A landscape with many valleys, sampled at points; each row gives a point and its height.
From any point a ball rolls to the lowest of the 4 points nearest to it. It stops when none of these is lower. Distance is the straight distance between rows; heights are no part of it.
ruta: [-15   1  -1 -10  35  16 -42   3 -42  12 -23  18  -6  30  -8  11  -4   5
  -3  -5 -21]  (h 24.6)
zasob: [ -6  20 -21  46  35   2 -19  14 -24  18 -19 -31   3  46   9   4 -31  11
 -16   7   2]  (h 45.6)
Velut: [  3   1  -7  35   8  14  11  24 -14  23 -27 -24 -15  44  -8   3  -8  10
 -10  -9  24]  (h 44.4)
Sosos: [-10   5  -4 -54   7 -11  -9 -10 -10 -28  -1  28 -17 -63   7  -9   9  -8
  37  10 -14]  (h 40.0)
mimo: [ -2 -18  15 -29  33  43 -33  11 -30  35 -30  24 -18   6 -10  19  13  -3
   3 -24 -13]  (h 57.9)
mip: [ 37 -30  21  22 -11  30  15  34   5  37 -22 -22 -22  13 -26  28   1  21
  -9 -22  45]  (h 18.7)
Kuri: [-19  25  -6 -35  22  -3 -34 -11 -34 -26   5  28   3 -24   3  -7  -2 -12
  25  19 -37]  (h 21.7)
sis: [ -7 -14  29 -32  47  25 -67  -6 -50  18 -37  50  21   1 -11 -10   6   5
  -3   9 -48]  (h 36.9)
zub: [  8   5  20  39 -57 -36  45  10  43   4  25 -37  35  26  23   9   4 -12
 -39   5  33]  (h 10.6)
vul: [ -3  20 -13  25 -12 -22  14  -7  10 -24  25 -18   7  18  23 -22   8 -17
  -5   2  -4]  (h 42.2)
rim: [ 14  -4   3  20 -14   9  31  15   6  16  -6 -16  -1  22  -4  11   1   4
  -5  -9  27]  (h 49.8)
Dil: [-24  34 -20 -10  -6 -29 -14 -21  -3 -47  18  10   7 -15  23 -25   0 -21
  33  22 -20]  (h 34.3)
rar: [ -2  -3   9 -63  17  -5 -20 -12 -23 -17  -9  35 -19 -44   0  -1  10  -5
  27  -9 -10]  (h 42.6)
nibof: [  9 -16   8 -49  -5   6   5  -3  12 -10  21  27 -15 -63 -12  -5  26   8
  14  -2   7]  (h 8.8)
zufu: [-26  20 -11 -13  25  -7 -38 -11 -40 -14  -2  17  15  -7   1 -12 -10  -2
  13  16 -36]  (h 19.8)
Fiv: [ 10   1  -8  10   1  17  11  15  -8  10  -5   0 -21  17  -9   4   4   6
  -6 -16  13]  (h 60.9)
feto: [ -4  19  -8  -3 -28 -30  25  -9  30 -29  25   6   7 -17  14 -24  13  -8
  12  15  -1]  (h 47.8)
dogam: [  9   5  -1  35   3   6  22  16   4   8  -5 -26  -3  43   4  -1  -8  -2
 -13   1  27]  (h 58.3)
ran: [-11   3   2 -47  23   9 -50  -9 -31   1 -17  42   4 -19   1  -7   2 -11
  11  -4 -38]  (h 26.1)
kosis: [ -9  21 -18  41  11  -3   3   1  -2  -2  -5 -28   4  43   7 -14 -11  -1
 -13   4  -2]  (h 43.5)
met: [ 12 -67  20 -11 -14  15   5   0  38  28  -1  -4  -9 -30 -40  27  14   8
  -9 -22  17]  (h 22.7)
Punin: [ 23 -26  10  26 -26  17  33  22  24  25 -13 -11  -9  18 -13  30  -1   5
 -12 -13  34]  (h 37.4)
vegik: [ 18   3   0  63   0   2  16  40  -9  23 -27 -54  -9  53 -10   3 -19  13
 -31   3  48]  (h 64.8)
giluv: [ 12 -34  10 -21  -9   8  15  -1  27  12  14   1  -6 -37 -22  13  13   8
  -5 -14   6]  (h 25.1)
Teli: [-10 -10  11 -36  46  16 -63 -11 -58  -2 -23  48  18 -10  -5 -12  -4   5
   9  11 -45]  (h 30.6)
negif: [  1   2  -2 -28 -12 -14  14 -13  16 -22  14  15  -8 -38  -1 -14   7   1
  12  -3  -2]  (h 31.2)
Mut: [ 24 -27  25 -10  13  50   0  23  -4  49 -30  -9 -29  -4 -25  36  15  20
   9 -28  31]  (h 15.4)
ful: [-19   5  -6 -11  32  17 -27  -3 -41  10 -12  20   6  12   0  -2  -8   4
  -3   8 -22]  (h 11.8)
sef: [-13  13 -19 -14  11   5 -27 -12 -30  -9  14  14  -5  -2   8 -13  -4 -17
  11   3 -18]  (h 22.9)
Zop: [ 12  -5  12  31 -31  -9  46  15  25   7  10 -22  18  23   5   0   1  -1
 -31  -2  25]  (h 48.0)
bikir: [  9  -5   4  -3  29  33 -10  27 -24  32 -37  -5 -35  28 -14  22   1  19
  -8 -13  16]  (h 33.5)
gif: [ 12 -45   9 -35 -27 -20  21 -17  47  -2  18   5   2 -61 -19  11  26   1
   1   7   7]  (h 20.7)
fazud: [-14  22 -23  14   3 -21  -6 -14  -2 -17  24 -12   4  13  23 -21  -5 -19
  14  11  -9]  (h 40.3)
vaka: [ 17 -40  20  -3 -15  23  16  11  25  27 -11   1 -11  -3 -29  26   9  14
  -7 -25  25]  (h 16.4)
rume: [-20  25 -14  34  38   3 -32 -20 -30   1 -15   0  30  22  15  -6 -41  20
 -11  17 -42]  (h 27.8)
nofud: [ 19 -12  13 -16  16  41  -1  20  -3  29 -26   7 -24  11 -10  26   7  18
  -2 -30  15]  (h 21.8)
Vom: [ 12 -10   9 -31  13  32  -1   6  -7  15  -7   8 -21 -12 -15   7   9   8
   4 -21  11]  (h 38.0)
gebik: [  1  -2  -5  10  26  18  -5  19 -20  23 -30  -7 -22  41  -8  13  -3   9
 -12  -7  19]  (h 46.4)
regi: [ 20 -22  14  44 -20  10  36  31   9  27 -21 -29  -8  30 -16  20 -15  16
 -19  -4  42]  (h 30.1)
Tov: [ 12  -6  15  35 -30  -7  37  22  23  13  -1 -24   9  32  -9  16 -10   4
 -18  -7  35]  (h 39.5)
nofi: [ -9  29 -13   2 -28 -28   6 -19  17 -36  31  -3  10  -4  24 -29   7 -10
  19  20  -5]  (h 43.1)
Bobog: [-21  39 -22  18  -6 -33 -14 -13   1 -33  21 -14  19   3  34 -32  -7 -24
  22  16 -20]  (h 38.8)
Zup: [  9   7  -7   6 -27  -4  26  -6  17  -2  14  -4   2   2   2 -17   6  -1
   0   7  10]  (h 17.0)
forim: [-26  15 -12  35  38   9 -37 -13 -32  12 -21  -5  23  28  10   1 -25  17
  -7  16 -35]  (h 26.0)
Bilag: [-30  36 -17 -10  13 -25 -41 -17 -18 -38  17  19  15 -25  16 -24 -11 -16
  29  31 -37]  (h 27.4)
fopef: [-12   0  -2 -72  13 -23 -37 -11 -13 -46 -11  40  -8 -63  19 -10   3 -19
  34  29 -23]  (h 42.3)
Nar: [ 24 -61  20   6 -22  22  16  13  44  40 -10 -16  -6 -14 -39  32  13   5
 -14 -24  34]  (h 21.6)
fim: [ -5  33 -11  16 -24 -40   7 -17  19 -45  28  -9  14  14  40 -38  10 -21
  13  23  -3]  (h 41.9)
duko: [ 16 -23   6  10 -23   4  29   2  28  23   1  -7  -4  -9 -20  10   1  12
 -13 -10  16]  (h 28.4)
guri: [-25  23 -24  24  21 -20 -27 -24 -20 -20  14  -5  23  16  21 -20 -20 -12
   8  11 -33]  (h 41.5)
Zenuk: [-22  16 -12   5  43  10 -41 -10 -37   2 -13  20  21  16  -1   3 -18   9
  -7   4 -32]  (h 20.1)
fam: [ 18 -15   6  19   4  28  12  30 -15  34 -40 -21 -34  29 -23  24   1  22
  -9 -19  35]  (h 15.7)
Gep: [ -8  12 -13 -28 -14 -21   5  -7   3 -40  19  15  -9 -29  13 -15  10  -9
  27   8  -3]  (h 37.9)
kuriv: [-26  54 -18  12   2 -45 -37 -22   8 -58  33  -1  32  -8  39 -22 -12 -28
  22  37 -37]  (h 40.2)
Kep: [-20  23  -7 -52  10 -30 -15 -12  -5 -49  11  25  -9 -45  19 -11   3 -15
  39  30 -24]  (h 41.1)
zife: [  6   3  19  24 -48 -22  38   5  38 -11  25 -24  20  15  19   2   3 -13
 -25  -3  12]  (h 37.2)
kena: [  6 -38  19 -11 -45 -32  28 -19  51   9  27 -15   9 -46 -18  16  23 -14
  -9  -9  13]  (h 25.4)
biser: [  6 -22  14  12 -38  -9  31  -3  34  11  13 -10  12 -12  -4  15   1   6
 -15 -10   8]  (h 27.6)
Lerum: [ -2  19 -12  -6 -20 -16  11  -5   9 -18  20   8  -4  -5   6 -21  10 -13
   6   2  -2]  (h 38.6)
piba: [ -4   3   5 -41  12   7  -2  -5 -10  -1   4  21 -12 -22  -4  -3   3  -1
   7 -14  -5]  (h 49.0)
didak: [ -9   0   5 -26  28  10 -46  -5 -49   6 -13  27   3   3  -6   4  -1  -9
   1  -1 -33]  (h 22.0)
Nedok: [  4  15  -6  10 -16   3  25   4   8  -6  10 -10   1  20   5 -10  -4 -10
   0  -7  12]  (h 41.4)
tenul: [-13  11 -10 -48  -9 -19   3 -18  -2 -34  17  24 -15 -43  13  -7   8  -5
  29  15 -13]  (h 37.7)
vuz: [ 11 -41  21  -4 -32   4  24  -7  44  18  11  -2  -1 -25 -23  27  14   0
 -15 -20  17]  (h 18.5)
Zum: [-18  17 -19  44  27   1 -12   2  -8   4  -4 -20   7  39  13   1 -27  -2
 -13  -1  -7]  (h 42.9)
rado: [ 19 -20  10  -5 -11  16  26  -1  19  12   3  11  -9 -12 -17   9   5   9
  -4 -17   5]  (h 31.7)
Zuna: [  4   6   6  20 -39 -15  39  -5  28 -16  19 -20  20  23  17 -24  -3 -11
 -18   0  12]  (h 47.9)
Sigek: [  8 -14   1 -28 -19   9  13  -6  17  -8  14  10 -13 -39  -9  -9  11   3
   7  -9   5]  (h 21.9)
Gamat: [-11  21 -32  46  22 -10 -12 -11 -11  -7   7 -17  23  27  22 -10 -17  -9
  -8   5 -22]  (h 42.1)
Gelas: [  3  -1  12 -44  30  20 -20   4 -25  12 -12  22 -18 -15  -6   5   4  -2
   7 -12 -15]  (h 51.4)
kek: [  9  -8   1 -22 -35 -15  27 -14  36  -7  17   7   1 -43  -4  -4  13   4
   0   4   1]  (h 21.1)
getip: [-17  27 -11  25  39   2 -41 -21 -42  -9  -5   9  38  14  13  -4 -26  28
 -11  24 -47]  (h 29.6)
fosa: [ 20   7  -7  63  -4  -7  33  29   1  12  -9 -52  -3  53  10  -1  -9   1
 -21   7  41]  (h 61.3)
Pipuv: [-18   6  -9  19  35  13 -32   4 -31  18 -17   2   8  32  -6  17 -18   6
 -10  10 -25]  (h 26.4)
ves: [ 30 -41  21  -9   4  41   7  19  16  40 -14   2 -17  -4 -28  30   5  20
  -8 -27  26]  (h 10.1)
tofo: [ 10 -19  14 -40 -14 -10  14  -8  42 -26  20  18 -13 -62 -16  -2  18   1
  14   4   6]  (h 16.2)
gelu: [-12  14 -17  -1  14   3  -4  -6 -14   2  -5  -3  -6  10   6   1   1  -8
   4  -6  -3]  (h 33.0)
Rumak: [ 14  -3   9  12 -43 -23  38 -15  38 -10  24  -7  12  -1  10  -9  10   1
  -1   2  17]  (h 49.5)
muk: [ 15  15   2  52 -15  -5  36  17  14   5   2 -43  11  42   9  -8  -1   4
 -26   5  29]  (h 57.3)

Where does a ball stop that starts at each point below?
rim => ves
Sosos => nibof
Kep => nibof
vegik => ves
Gep => nibof
Dil => ful
ran => ful
muk => ves
fopef => nibof
kuriv => ful

Call two points neighbours if one is among the 4 nearest of the other. Go from one point of each pair to the other, from neighbour to neighbour, staying as low as possible. Name the highest point that can't be avoided.
vuz / ful => Gep
zub / vuz => Tov
ful / Zup => Lerum
fam / vuz => Nar
ves / nibof => giluv
